Each row is a point on a landscape with many peaks, with its height.
From any point a climber steps to the highest of the 2 points nearest to it. It stops when none of these is higher. Distance is the straight distance between rows; heights are no part of it.
Toluv: [138 161 129 122 174  77 131 105 129 133 107 118  90 136 104 138 129 104
 113 127 158 122 136 202]  height 255
mafi: [117 124 153 136 133 165 136 131 154  99 149 107 132 121 129  76 116  85
 184 108  62 120 106 114]  height 153
dav: [115 169 157 115 150 151 162  79 114 113 139 120  89 139  74 100  97  87
 107 136 105  91  96 173]  height 265
bes: [ 97 173 135 123 158 130 175 113 168 129 133 137 112 104  53  48 109 109
 139 154 129 155 174 173]  height 541
foz: [140 162 127 105 145 123 124 115 140 113 166 106 116 160  77 104 119  79
 170 114 113 149  83 189]  height 276
sagek: [134 134 142 125 160 103 147  88  99 108 104 147  94 155 131 155 116 118
  57 120 153  80 136 157]  height 385
meke: [169 141 126 147  66  96  89 151  74 150 157 166 154 153 158 173 133 146
 112  93 131 152 151  84]  height 300
teb: [163 140 147 155  98 118 130 109 104 143 149 136 118 176 145 107 104 108
 121 134 176 127  94 127]  height 373
sofuf: [176 142 124 141 122  91  95 131 116 134 137 103 152 144 151 158 139  86
 145  92 140 148 128 138]  height 16
lesi: [145 126 117 148  89 131 119 138 140 116 159 126 110 146 131  93 112 146
 199 146 124 166  84 123]  height 301
pip: [125 113 147 148 121 111 142 125 150 138 104 136 146 100 136 109 130 127
  93 122 173 118 183 102]  height 236
tilop: [112 131  82 113 102 106 133  92 133 117 111  90 174 115  89 156 178 135
  96 122 203 138 182  94]  height 491
Mobip: [159 138  99 162 134  61 105 174 145 153  99 118 135 101 164 157 157  94
 159  98  87 168 146 129]  height 459
Sekat: [133 108 161 176 104 152 143 152 151 130 109 129 120 107 147  63 114 110
 171 142 103 129 132  74]  height 212
nudu: [200 148 125 163 152  57  96 161  92 167 137 128 127 142 154 163 153 106
 153 116 139 152 131 166]  height 572
dolo: [166 138 140 142 140  96 127 113  83 131 138 166 119 175 194 165 138 107
  67  83 123  92 157 135]  height 445
Tep: [130 130 123 116 150 138 112 127 148 103 150 100 124 141 131 128 130  77
 184  85  59 129  95 170]  height 489
Bobi: [103 109 103  91 136 133 107 123 127 116 121 135 102 136 136 156 112 182
 131 157 143 136  99 166]  height 33
Difo: [144 130 143 172 126 120 150 152 136 121 131 129 106 140 161  85 127  59
 185 107  76 139 107 106]  height 155
voda: [155 138 137 140 168 127 135 147 119 130 132 156  50 165 193 122 137 124
 164 147  72 107  95 180]  height 318
ragur: [ 75  77 100 108 123 171  98 154 170 107 125 145 112  87 136 103 139 191
 183 153  71 116 128 136]  height 49
gobo: [117 136  55 119 114 105  92 167 163 120 129  98 136 107 117 139 167 141
 206 130 106 196 104 138]  height 492
rane: [ 93 103 117 122 121 139 116 137 170 135  96 104 155  84 133 144 146 148
 140 128 128 122 147 118]  height 250
nilin: [ 80 136 115  76 122 160 127  91 140 101 141  95 132 108  57 129 111 157
 130 154 135 129 114 151]  height 202
labu: [189 131 114 158 109  96 114 167  93 162 159 151  88 152 164 110 129 135
 197 152  89 161  55 130]  height 355
Gal: [174 161 142 142 127 114 114  91  87 140 167 108 122 194 117 121 130  62
 119  92 156 104  64 149]  height 8
Vusin: [138 128 100 132 130  66 110 133 121 157 100 166 147 127 162 189 144 170
  62 121 183 154 192 148]  height 354
Lenel: [160 125 113 145 149 108 113 172 108 130 136 147  68 150 187 115 136 119
 191 141  47 128  89 156]  height 324
kif: [129 138 156 157 129 138 135 129 166 114 124 101 154 109 112 104 138  63
 159  97 106 141 138 121]  height 137
peno: [ 92 129 157 119 175 152 158 109 153 111 126 145  84 120 115  82 102 131
 126 151  94 111 157 186]  height 560
rimu: [142 132 190 151 116 174 186  88 122 124 148 130 118 138  95  72 107 100
  93 144 150  73 114  94]  height 154
ratuk: [152 146  89  95 165  81  91 132 118 141 125  90 108 139 118 175 163 142
 155 143 166 157 120 201]  height 277
nikig: [105  88 135 140 170 132 109 165  95 134 115 195 169 120 197 195 144 162
  55  86  87  98 175  81]  height 528
fugo: [196 155 133 165 172  73 115 173 119 162 130 117 110 154 143 120 153  80
 154 118 144 140 113 189]  height 605
bop: [170 145  92 160 115  48  95 185 116 180 104 139 133 117 165 191 155 119
 143 115  66 167 147 111]  height 433
togid: [172 133 153 161 108 119 143 124  81 162 148 185 103 182 185 126 111 132
  91 126 156 126  96 106]  height 389
rop: [123  90 159 139 163 191 153 152 117 117 109 151 121 126 190 130 134 144
 108 139 102  72 130  77]  height 508
bito: [161 138 132 135 108 109 125 116  93 133 134 135 106 162 150 144 111 147
 115 148 177 140 107 148]  height 363
susa: [162 136 127 177 132  76 129 182 106 162  96 163 112 134 187 154 138 107
 124 120  68 146 161 101]  height 485
Bape: [ 86 110 113 104 110 159 144 128 163 124 116 102 142  95  84 100 144 180
 144 178 186 139 160 108]  height 362
pifa: [105  84 141 129  98 168 115 156 133 111 136 136 113 121 159 108 109 190
 166 164  84 109  93  84]  height 269
tumo: [160 148 131 133 142 119 118 134 121 121 151 104 115 162 146 131 131  73
 171  94  96 132  81 154]  height 505
vofop: [187 159 130 136 130  87  95 114  92 145 164 113 138 176 130 141 136  75
 118  77 161 126 105 153]  height 11
tusup: [ 91 163  96  90 152 135 141 100 152 104 134 132  92 122  51  97 128 156
 146 168 124 159 157 197]  height 75
Vika: [193 157 137 156 115  88 106 137  55 167 177 174 125 200 182 153 139 119
  90  91 147 114 115 134]  height 274
Zon: [109 143 114 120 142 121 135 122 167 111 125 114 112 120  92 103 130 120
 170 140 129 169 147 172]  height 273
Keral: [105 101 108 137 108 152 116 160 186 134 112  76 187  58 111 122 162 131
 183 111 106 141 141  75]  height 526
Fotig: [113 172 137 120 163 120 163  84 102 113 109 138  80 133  70 110 108 119
  79 143 127  83 105 176]  height 262
Lon: [144 142 106 115  97  98 128  87  89 121 132 128 118 153 107 154 113 138
  73 139 217 126 122 134]  height 295
lopap: [134 175 136 143 153 141 151 111 134 137 165 143  74 174  96  67 117  91
 153 140 107 126  72 199]  height 595
Vot: [104  72 131 146 171 137 120 166 135 149  84 165 169  92 184 161 153 164
  56  96 110  96 187  79]  height 584
paf: [116 135  80 125 105 101 104 165 158 148  89 107 153  96 145 159 165 155
 163 137 148 180 152 123]  height 523
Vup: [ 66  74 110 101 166 159 134 153 187 122  97 149 110  81 117 110 130 193
 130 164 129 104 149 159]  height 63
neril: [192 141 117 181 143  57 119 190 109 165 106 145 101 140 168 129 145  88
 158 118  77 151 130 134]  height 460
beda: [156 115 149 176 122 120 153 171 102 157  93 206 110 131 197 128 106 160
 104 147 127 157 148  97]  height 296
lub: [113 144  92 120  99 122 132 105 148 120 120  80 177 126  93 140 171 114
 143 136 187 167 158 108]  height 527
Lilo: [107  79 160 126 166 199 156 137 123 116 133 153  91 133 172 116 113 169
 118 162 114  81  96 108]  height 547
gaz: [162 145 111 146  96 105 114 131 148 121 139  99 185 130 118 128 143  56
 164  90 155 176 127  98]  height 490
nateg: [150 130 124 164  96  92 110 138 137 136 118 118 166 114 165 137 144  99
 128  80 119 151 173  84]  height 388
Zige: [142 119 110 151 110 103 112 170 118 142 113 147  97 127 166 134 114 150
 171 151 103 164 118 133]  height 322
Zudu: [111 118  99 113 141  95 111 124 126 144  78 130 142 123 156 183 136 168
  81 132 156 129 172 147]  height 338
lum: [105 147 136 130 160 145 157 124 180 118 120 122 123 104  95  86 136  94
 158 109  93 145 150 177]  height 283
deki: [122 120  98 147 107  93  98 171 115 169 100 184 166 109 166 200 138 185
  68 107 167 166 199 112]  height 378
fuvam: [159 139  95 152  79  86  93 161 120 153 116 121 163 110 157 161 152 132
 147 124 145 191 164  86]  height 341
gedo: [178 143 139 187 114 107 136 154 117 139 134 130 126 167 158  90 120  47
 153  91 115 135 111 110]  height 147
Gos: [102 126 110  70 148 126  98  88 118 110 111 102 126 136 115 194 123 147
 108 127 130 101 111 171]  height 30
vul: [118  97 159 125 152 161 128 139 137 123 107 110 155  99 158 143 140 134
 104  97 106  70 160  88]  height 591
kozot: [107  86 134 138 135 143 118 168 142 142  89 143 161  79 185 151 148 152
  99 112  87  85 161  79]  height 665
tate: [ 76  70 131 107 153 178 117 145 159 109 125 149 100  95 137 110 124 193
 140 156  80  97 131 159]  height 56
Rud: [118 109 158 104 161 169 143  88  93 108 136 146 100 172 170 162  99 139
  67 137 124  58  84 128]  height 585
mesag: [192 153 124 180 103  75 121 177  62 178 131 173 120 165 163 171 143  95
 127 108  51 138 136  74]  height 419
bivut: [107 137 174 123 149 165 156 127 167 115 143 100 156  99  98  86 117  68
 154  98  77 121 134 130]  height 146
Pima: [103 103 129  98 125 169 123 103 140 106 160 137  88 133 113 104 103 168
 160 165 108 125 101 168]  height 550
lafez: [169 137 143 147  72 121 108 121  94 140 160 122 145 167 165 123 113 106
 134 107 154 136  84  98]  height 359
pufi: [112 117  85 132  77 117  96 157 118 150  97 128 195 104 154 173 152 160
 127 117 128 156 159  59]  height 268
pamat: [185 150 111 142 132  78 102 156 103 158 151 113 120 139 140 134 137 122
 184 131 146 161 100 150]  height 542
kis: [129 150  95  98 141 144 107 129 162 104 180 105 126 132  86 113 136  99
 202 113  96 179  91 180]  height 281
dodog: [135  69 154 127 101 176 116 160 115 137 129 129 166  99 158 137 125 166
 114 125 114  97 117  30]  height 308
Mipo: [154 127 151 142 124 132 142  97  82 119 146 160 117 182 186 129 117  98
  66 100 138  72 126 112]  height 425
zade: [134  76 175 136 176 175 150 150 162 142 100 125 130  84 144 126 156 139
  82 106 126  58 179  80]  height 522
pasi: [140 127 148 123 115 159 124 103 121 108 157  94 137 158 142 131 119  78
 158  98  95 121  69 119]  height 525
kefo: [120 118 164 116 153 146 145  94 141 111 117 110 152  95 108 143 141 119
  62  95 134  58 175 103]  height 307
Zov: [109  67 119 121 112 164 101 194 137 156  90 147 172  83 151 142 140 199
 103 152 156 120 145  57]  height 317
koz: [162 143 145 155 155 103 127 135 114 136 112 132 111 162 176 131 141  67
 128  89 105 108 138 150]  height 545
Lerin: [110 136 121 106 143 110 120  79 135 110 118  86 154 118 114 172 142  90
  93  81 132 106 148 146]  height 25
fiv: [ 97 154 144  98 164 152 163 101 144 117 140 127 101 120  63  77 102 115
 137 144  81 122 138 173]  height 544
kapi: [129 172 117 119 133 119 150 116 155 114 154 102 134 129  57 104 120  77
 156 123 161 183 124 168]  height 446
zezil: [ 64  97  96  94 146 136 121 139 164 131  81 114 154  85 131 158 150 181
 115 147 147 117 162 145]  height 234
Dolol: [112 110 165 116 164 202 168  97 112 111 150 158  85 160 177 137 104 146
 105 158 124  69  77 116]  height 568
nalif: [129 157 158 115 159 147 144 104 129 115 154 107 120 154  84 110 113  64
 140 108  87 115  96 176]  height 271
vede: [184 141 115 170  97  63 107 190  82 185 121 157 119 133 148 186 138 129
 141 127  59 169 123  87]  height 416
Gugez: [125  72 152 132 103 181 129 169 136 130 124 130 138  96 151 103 115 179
 147 157 124 114 109  55]  height 285
sebak: [112 178 143 124 138 125 183  98 142 124 116 126 117 117  41  64 102 100
 112 160 156 137 151 145]  height 524
Bis: [139 126  85 100 149  81  79 149 123 153 101 106 124 130 152 201 159 161
 148 128 132 150 131 184]  height 267
zom: [138 101 195 130 144 175 162 137 158 133 115 120 123  90 118  87 132 131
 118 134 131  83 157  84]  height 175
Ditob: [136 122  98 125 115 135 109 135 143 102 168 122 115 136 113  90 127 121
 211 131  81 173  81 158]  height 291
vasi: [109 148 155 118 106 182 155 110 144 113 176 113 139 123  63  51  91 112
 162 150 126 146 109 127]  height 109
dute: [109 140 153 134 162 151 150 126 155 113 131 134  93 131 125  93 127  72
 170 104  69 114 136 176]  height 293
Zoz: [ 77 142 116 101 166 121 137  87 146 111  83  96 145  80  76 169 148 138
  68 119 135  83 167 156]  height 288
gofu: [165 131 139 145 135 107 130  99  75 151 159 180  98 188 170 145 115 133
  54 121 169 106 105 136]  height 405
Kizap: [132 109 121 151 109 111 121 145  92 152 117 184 147 134 161 161 111 179
  69 142 195 158 174  98]  height 266
Pori: [ 80 166  87  89 145 148 159 109 164 116 144 134 132  98  43  69 137 138
 158 167 128 188 171 169]  height 79
lonet: [168 165 149 146 150 122 135 119 116 137 160 111 108 187 103 104 124  47
 131 105 133 118  68 180]  height 5
foluz: [127 111 144 147 144 122 139 142 122 152 100 179 102 130 187 125 107 165
  94 150 152 136 142 134]  height 312
Dok: [116  82 131 125 111 165 126 173 166 144 100 127 157  69 128 112 146 198
 139 158 172 122 154  63]  height 356
gib: [ 76 120 105 105 160 133 123 113 171 113 127 138  89 111  92  96 129 174
 153 162 105 131 150 208]  height 72
romu: [149 135 128 127 124  89  94 131  79 128 157 173 155 160 187 190 147 140
  73  62 112 110 156 122]  height 471
resa: [158 121  95 146 126  78 101 186 125 149 137 136  78 123 156 123 135 144
 202 156  65 158  98 151]  height 336
geb: [ 87 106 121  94 127 149 148 116 143 112 123 135 102 115  91 114 106 200
 110 199 186 137 119 134]  height 139
dosob: [166 139 120 150  94 114 106 147 134 110 142 106 151 136 136 126 124  79
 186  97 117 171  94  90]  height 520
pefiz: [138 124 105 166 101  88 102 185 105 179  85 199 149 105 170 202 136 179
  95 129 118 183 175 105]  height 402
Nere: [110 167 127  98 177  92 143  94 126 110 109 132  89 126  65 142 121 127
  94 142 130 114 124 203]  height 259
bafof: [140 136  90 174  74  74 112 162 143 148 100 123 181  99 159 149 151 111
 150 102 104 169 175  59]  height 364
zupa: [127 119 132 140  94 128 128 134 127 136 123 140 114 133 157 103 106 154
 162 157 143 158 117 116]  height 311
Zam: [ 96 100  99 102 101 151 114 131 120 127 105 122 153 130 124 162 126 195
 112 175 201 150 132 100]  height 325
Nedap: [182 137 116 169 128  70 118 196  90 173 132 152  82 145 176 132 133 140
 182 160  69 164  94 125]  height 346
pap: [102 154 125  84 123 141 142  78 111 108 138 108 103 140  61 133 101 155
 113 164 145 116  83 159]  height 199
Gazef: [172 139 139 165  91 118 128 140 101 163 156 151  81 169 171 104 113 136
 166 160 132 154  58 128]  height 365
Tefun: [143 115 133 117  81 127 123  90  94 121 167 131 165 145 144 147 119 134
  74  93 169 100 132  83]  height 390
tugir: [ 84  98  96 130 120 117 100 177 163 143  72 121 151  82 172 165 148 158
 147 133  79 127 144 107]  height 233
Guvod: [137 141 129 122 138 113 140 108 112 129 120 141  76 154 119 128 101 158
 104 167 180 133 109 168]  height 358
lidep: [ 80  99 113 124 146 135 111 159 183 129  83 124 124  73 156 139 155 175
 160 137  88 117 148 139]  height 232
pov: [122 125 154 128 137 135 176  91 102 104 115 145 109 110  63  96 102 157
  46 168 187  85 120 101]  height 145
tidap: [122 115 101 132 101 118 102 152 150 113 127 101 134 109 132 129 136 127
 189 124  92 167 115 121]  height 521
famel: [103 101 150 106 149 154 149  97 119 109 126 133 105 137 134 140  97 149
  89 151 138  85 102 138]  height 604
dapuz: [142 128 149 127 170 127 131 121 109 121 123 131  80 164 172 135 122 108
 131 132  97  96 115 184]  height 310
lasaz: [110 178 149 119 161 127 179 120 167 124 135 129 135 130  47  55 107  60
 132 118 108 152 144 165]  height 563
Tisak: [174 139 149 164  79 106 131 148  82 163 142 164 102 168 187 124 101 148
 132 157 155 158  98 105]  height 376
vuv: [142 153  93 116 130  81 126  96 115 128 116 108 117 137 101 159 135 130
 101 141 206 145 144 155]  height 287
sagi: [173 155 132 149 165  94 128 157 142 141 146 112 113 156 105  99 135  65
 174 113 133 160 100 201]  height 637
Gunat: [116 128 152 134 169 157 146 124 135 112 116 135  90 146 170 116 130  84
 137 126  73  79 130 157]  height 302
leme: [125 160 163 135 156 156 167  93 109 129 140 144  76 195 139  97 106  88
 103 140 121  71  85 168]  height 180
Konu: [131 163 138 109 167 116 133  81 105 111 127 106 109 156  93 149 117  80
  91 112 129  91 100 171]  height 187
musav: [ 91  64 117 110 168 142 114 163 137 144  81 148 160  90 170 179 141 181
  68 121 134  93 159 110]  height 519
mafe: [114  89 113 136  91 131 100 160 119 153 102 136 173  98 155 153 138 184
 121 149 166 153 157  66]  height 289
fal: [ 91 117 115  77 157 136 117 105 119 102 121 119  91 138 114 165 108 168
 108 158 120  98  95 185]  height 31
pudom: [124 128 138 115 124 150 136 101 119 122 151 134  84 163 133 102 104 149
 158 154 126 126  70 166]  height 564
vodu: [123  75 176 127 182 200 154 170 145 122 106 136 111  95 160 124 147 143
 107 125  81  66 151  68]  height 465
pez: [205 151 135 157  87  89  99 156  54 173 166 167 136 165 172 167 130 121
 113 100 118 147 121 115]  height 286
fad: [101 113 156 124 151 148 149 123 142 112 109 136  99 123 144 110 115 139
 120 142 121 109 131 156]  height 580
vev: [130 102 126 148  81 146 133 154 127 117 145 135 102 134 157  80 104 152
 189 161  71 135  86  73]  height 256
Nog: [ 99 121 121  97 151 156 118 105 148 105 149 145  74 148 117  92 122 142
 163 140  73 126 111 202]  height 534
setok: [117 174 134 105 131 133 145  70  99  93 122 106 125 123  43 134 111 102
  86 120 146  96 102 138]  height 193
Kogis: [156 124 141 170 101 100 120 173  99 169 112 204 134 130 180 154 115 163
  83 137 158 167 180 101]  height 280
fer: [ 81 160 105  91 123 167 173 107 168 110 139 100 152  99  34  90 147 138
 149 162 152 178 165 131]  height 84
nisu: [140 122 149 120 117 135 142  69  86 116 157 148 135 168 145 137 111 121
  55 108 161  73 116  94]  height 408
kugef: [157 150  74 133 112  98  96 162 153 111 149  99 143 128 109 135 153 104
 214 119 130 207  99 124]  height 496
zatez: [102 165 146 103 134 151 152  64  88  99 137 118 104 132  56 117  93 131
  68 152 137  87  69 134]  height 196
Lumul: [158 147 141 151 163 119 130 140 136 135 158 143  86 164 121  78 129  88
 183 133 106 138  84 197]  height 612
fevo: [149 107 154 167  97 132 143 148 120 130 116 135 134 122 178 103 123 103
 147 117 101 127 137  72]  height 228
lumal: [107  93 119 132 128 136 103 170 104 147 101 164 137 127 184 173 108 191
 109 158 127 157 122 109]  height 444
Rik: [123 107  96  94 104 125 114 109  94 121 127 133 159 141 123 169 120 179
  71 159 214 135 141 101]  height 314
Tezo: [168 138 128 167 149  74 114 154 120 158  98 143 112 138 180 157 151  94
 117  95 109 129 164 145]  height 514
kolip: [135 150 154 128 128 166 160  83 124 124 166 142  85 180 124  78 110 107
 158 139  98 105  63 168]  height 579
Roben: [112 107 104 144 120 107  92 196  99 165  86 201 135 129 169 206 116 198
 100 145 105 176 136 112]  height 423
pegur: [108 109 122 126 135 111 116 141 133 131  91 148 115 112 159 147 120 167
 105 155 164 139 145 145]  height 323
geda: [139 164 152 135 143 131 143  81 100 119 130 130  92 182 126 123 120  75
  83 110 128  74 105 157]  height 183
dotez: [150 159 116 132 118 115 132 131 152 122 146  95 158 139  88  99 128  63
 171 108 168 187 113 126]  height 462
Bokur: [ 99 143 132  95 105 174 161  99 143 107 147  88 160 106  42  80 127 140
 153 167 177 154 142 100]  height 90
nuzo: [142 150 133 131 141 114 157 109 114 139 140 155  52 168 127 100 111 135
 126 172 157 116  74 195]  height 353
gokam: [145 116 162 130  98 146 139  79 111 115 158 106 167 129 108 103 121  95
  93  88 163  84 137  75]  height 340
Tes: [137 119 138 103  88 148 130  77 119 109 154  92 177 113  70 133 133 132
  78 111 181  91 134  73]  height 360
sofep: [122 124 122  91 134 102 107  83 112 109 113  98 141 133 107 193 126 128
  72 105 150  90 137 153]  height 27
Kene: [ 91 109  76 136  84 105 100 179 148 160  74 118 189  69 160 171 153 155
 140 123  86 139 153  77]  height 249
lasiv: [141 102 162 147  81 155 131 142 122 127 142 124 135 128 175 101 109 129
 157 137  90 123  90  59]  height 243
toso: [123  87 154 140 160 123 145 129 130 132 112 155 139 113 150 122 120 148
  55 125 177  95 177  92]  height 221
ren: [ 69 136 119  66 163 159 146 106 157 115 115  88 154  73  55 146 143 162
 120 121  95 106 146 152]  height 215
Zes: [118  99 148 128 122 158 147 139 161 129 111 117 145  79 102 104 134 163
 121 153 184 113 159  82]  height 391
lotud: [ 70 125 103  79 154 146 125 114 176 114  96  93 132  79  91 147 148 163
 118 142 128 104 151 171]  height 222
Ribuz: [ 81 142  96  67 138 176 122 116 187 105 163  94 180  85  58 106 147 126
 175 123  88 167 140 140]  height 126
tomo: [106 138 134 127 162 109 144  78 137 113  97 111 144  88  92 143 143 112
  39  91 144  68 180 132]  height 297
Kaba: [106 127 137 106 148 141 115 110 142 109 133 103 123 127 129 134 115 112
 155 112  78 120 118 164]  height 506
nemu: [ 76  68 105 117 143 149  96 183 120 151  78 160 159 105 170 174 126 199
 101 140 113 125 133 101]  height 476
balot: [126 185 139 124 159 133 161 118 142 136 162 133 108 155  62  55 103  71
 139 128 116 144 109 201]  height 581
bini: [109 156 128 114 142 129 153  85 152 113 117  85 151 102  65 124 134  93
 113 118 162 137 164 130]  height 420
Zodap: [125 107 145 134 108 153 124 140 169 135 123  77 179  68 114 115 151 127
 147  99 138 119 159  65]  height 467
vazab: [127 114 144 116 119 150 145 119 163 131 115  82 181  72  75 126 153 131
 111 111 166 110 175  74]  height 427
por: [ 69  65 109  99 123 155  94 175 148 114 109 143 135 100 145 140 118 207
 163 171  98 123 110 117]  height 41
fosiv: [159 146 138 179 167  95 128 150 145 129 112 128 104 155 161 110 147  37
 162  91  84 126 127 151]  height 575
Nam: [ 93 113  68 128  89 124 110 165 175 126 100  85 173  82 129 133 163 131
 191 124 106 172 139  84]  height 603
tabed: [119 154 146 140 150 113 166 103 137 119 106 142  82 127  71  78 100 135
 104 169 173 138 137 171]  height 513
sedit: [119 132  82 120  92  95 119 108 142 131 125 108 196 109 134 168 170 123
  90  81 181 131 196  97]  height 454
Kados: [145 139 105 144 124  80 109 150 143 146  96 104 131 117 153 159 155 126
 158 121 128 171 155 148]  height 487
sada: [164 138 140 176 103 126 125 124 105 133 152 137 141 181 174 108 133  47
 131  73 106 103 119  91]  height 138
maved: [110 162 119  89 128 179 151 103 151 114 194 131 140 131  47  60  97 113
 171 141 101 172 113 166]  height 114
vef: [164 149 147 161 141 101 128 137 145 131 120 118 117 145 134 102 127  58
 155 102 138 150 130 162]  height 607
Bap: [134 115 130 131  95 141 105 135 134 106 146  97 134 134 144 125 118 109
 183 112  80 148  84 101]  height 553
vikug: [132 111 171 111 140 162 159  85 112 107 142 108 143 112  99 114 133 103
  74 102 142  58 142  77]  height 321
vofe: [105 128  75 107 100 125 113 138 142 120 107  79 163 111 126 152 168 150
 166 146 174 186 152 109]  height 569
noko: [156 120 144 142  69 129  94 130  89 135 156 127 154 147 173 154 112 136
 124 111 126 136 107  61]  height 344
bal: [103 113 144 110 115 192 117 118 167  95 160 102 144 104 103  96 125 119
 190 117  68 124 107 116]  height 144
reso: [ 80 117 118  85 131 179 109 126 177 107 154 113 149  92  83 101 131 152
 183 133  78 130 137 152]  height 136
Sug: [ 65 148 115  56 147 175 138  96 144 109 148  99 150  95  36 110 124 161
 136 142  91 123 134 157]  height 208
puvez: [121 114 125 138 134 114 107 155  80 131 146 201 157 150 192 206 137 161
  50  79 101 116 173 104]  height 497
nogi: [ 72  97 104  95 140 156 117 123 162 111 126 159  98 108 104 107 118 200
 142 183 141 130 149 175]  height 68
ganug: [116 126 124 127 131 118 124 125 153 122 104 110 132 113 126 123 127 126
 141 125 140 137 154 141]  height 264
Kelal: [117 128 188 123 139 179 171 115 147 121 135 117 111 105  94  67 110 112
 118 144 126  85 129 108]  height 163
dasa: [146 129 124 121 133  96  98 103 121 124 118 111 146 142 141 172 143  96
 104  74 138 124 150 153]  height 21
gozab: [110 130 127 111  92 153 131 112 138 104 147  79 161 118  79 116 123 126
 157 138 168 146 121  90]  height 97
doti: [142 137 161 140 119 158 151  88 104 136 147 149  93 188 162 117 109 117
 116 134 136  90  66 135]  height 176
vake: [124 124 165 141 121 167 152 105 118 118 142 136 105 153 160 103 108 106
 138 138 108  92  98 113]  height 170
Nozad: [131 129 101 153 100  99 120 125 157 139 120 106 195  89 137 136 160 104
 119  83 159 145 195  89]  height 421
kav: [149 135  99 135  63  82  92 140 102 148 139 145 175 132 161 171 149 144
 113  98 153 169 175  81]  height 319
nuz: [ 98 132 125 112 137 140 159  99 129 108 110 134 113 101  66 121 105 168
  74 182 196 123 124 123]  height 142
nokif: [152 125 129 115 144  98 124  90  85 130 132 144 100 173 146 169 105 137
  60 126 156  97  99 152]  height 394
Bati: [133 154 122 108 132 100 122  54  81  96 139 110 117 147  75 155 119  93
  65 101 151  83  94 148]  height 190
sov: [150 134 160 163 107 133 132 114 127 119 149 105 166 143 139  99 125  40
 128  82 126 116 129  86]  height 128
Dit: [205 151 127 177 136  81 118 176  75 176 134 161 113 168 175 151 152  92
 135 106  86 127 135 130]  height 437
dotug: [138 132 117 105  87 107 130  69  92 103 163 116 164 143  91 144 121 118
  73  99 193  99 142  85]  height 374
donik: [ 89  88  97  99 113 152  89 151 123 115 123 147 111 135 160 144 109 205
 150 167 103 136  87 141]  height 36
fisop: [144 119 106 116  89  97 122  98  79 127 154 158 142 158 130 170 109 175
  53 125 213 136 141 100]  height 303
kesib: [126 139 141 133  93 166 142 114 151 113 160  99 151 118  89  81 110 104
 185 130 146 163 107  95]  height 103
Fati: [ 89 130 142  80 161 145 120  92 147 102 139 113  97 135 101 134 114 139
 144 135  68 101 104 197]  height 518
pufo: [139  86 174 156 131 168 154 170 156 136 103 124 127  85 145  77 133 139
 149 124 108  97 153  70]  height 192
Zevo: [ 96 158 112  92 145 160 142 115 176 105 176 112 158 111  55  86 123  97
 173 116  87 184 124 154]  height 119
Ves: [175 151  93 130 108  99  96 149 113 129 168  86 142 147 124 151 144 103
 185 120 162 186  79 130]  height 517
paz: [117 141 146 118 132 147 167 104 154 126 120  90 159  79  49  99 136 121
 115 138 172 114 175 101]  height 404
gir: [127 132 151 151 120 160 141 139 131 104 147 124  99 148 169  87 123  92
 179 124  70 112  83 114]  height 162
dafar: [136 165 115 113 139 100 135  94 136 112 125  98 143 131  68 135 147  83
 126 115 177 154 135 155]  height 434
taveg: [123 154  89  98 148  94 125 109 131 125 113 104  99 135  88 158 144 136
 134 159 178 153 138 193]  height 282
boro: [139  88 146 130  83 166 108 133  77 133 153 133 173 129 173 155 109 158
  96 125 127 113 112  48]  height 328
sorud: [138 128 177 143 119 146 177  79 103 105 129 151 104 145  97  93  98 128
  58 146 177  80 117 105]  height 149
minu: [142 121 128 148  97 104 121 125 108 145 122 149 150 131 155 140 124 132
  87 125 182 135 179 104]  height 252
Zezus: [ 80  89 101  89 111 159 121 157 158 120 103 123 153 104 111 127 141 210
 138 191 183 139 137 108]  height 342

For each start below, name the point where the climber stops.
sorud | teb
beda | kozot
Zoz | kozot
sofuf | gir
vake | gofu
lidep | gofu
nogi | gir
Nere | gofu

Call two points neighbours if one is among the 2 nearest of the other. Go from one point of each pair to the other, from neighbour to neighbour, staying as high as possible. Name the lowest point that can't be avoided.
teb / Zes | Bis
teb / Nam | Guvod
vofe / Bap | vede
famel / kozot | vodu
sagi / Nam | gobo
Bap / Nam | tidap
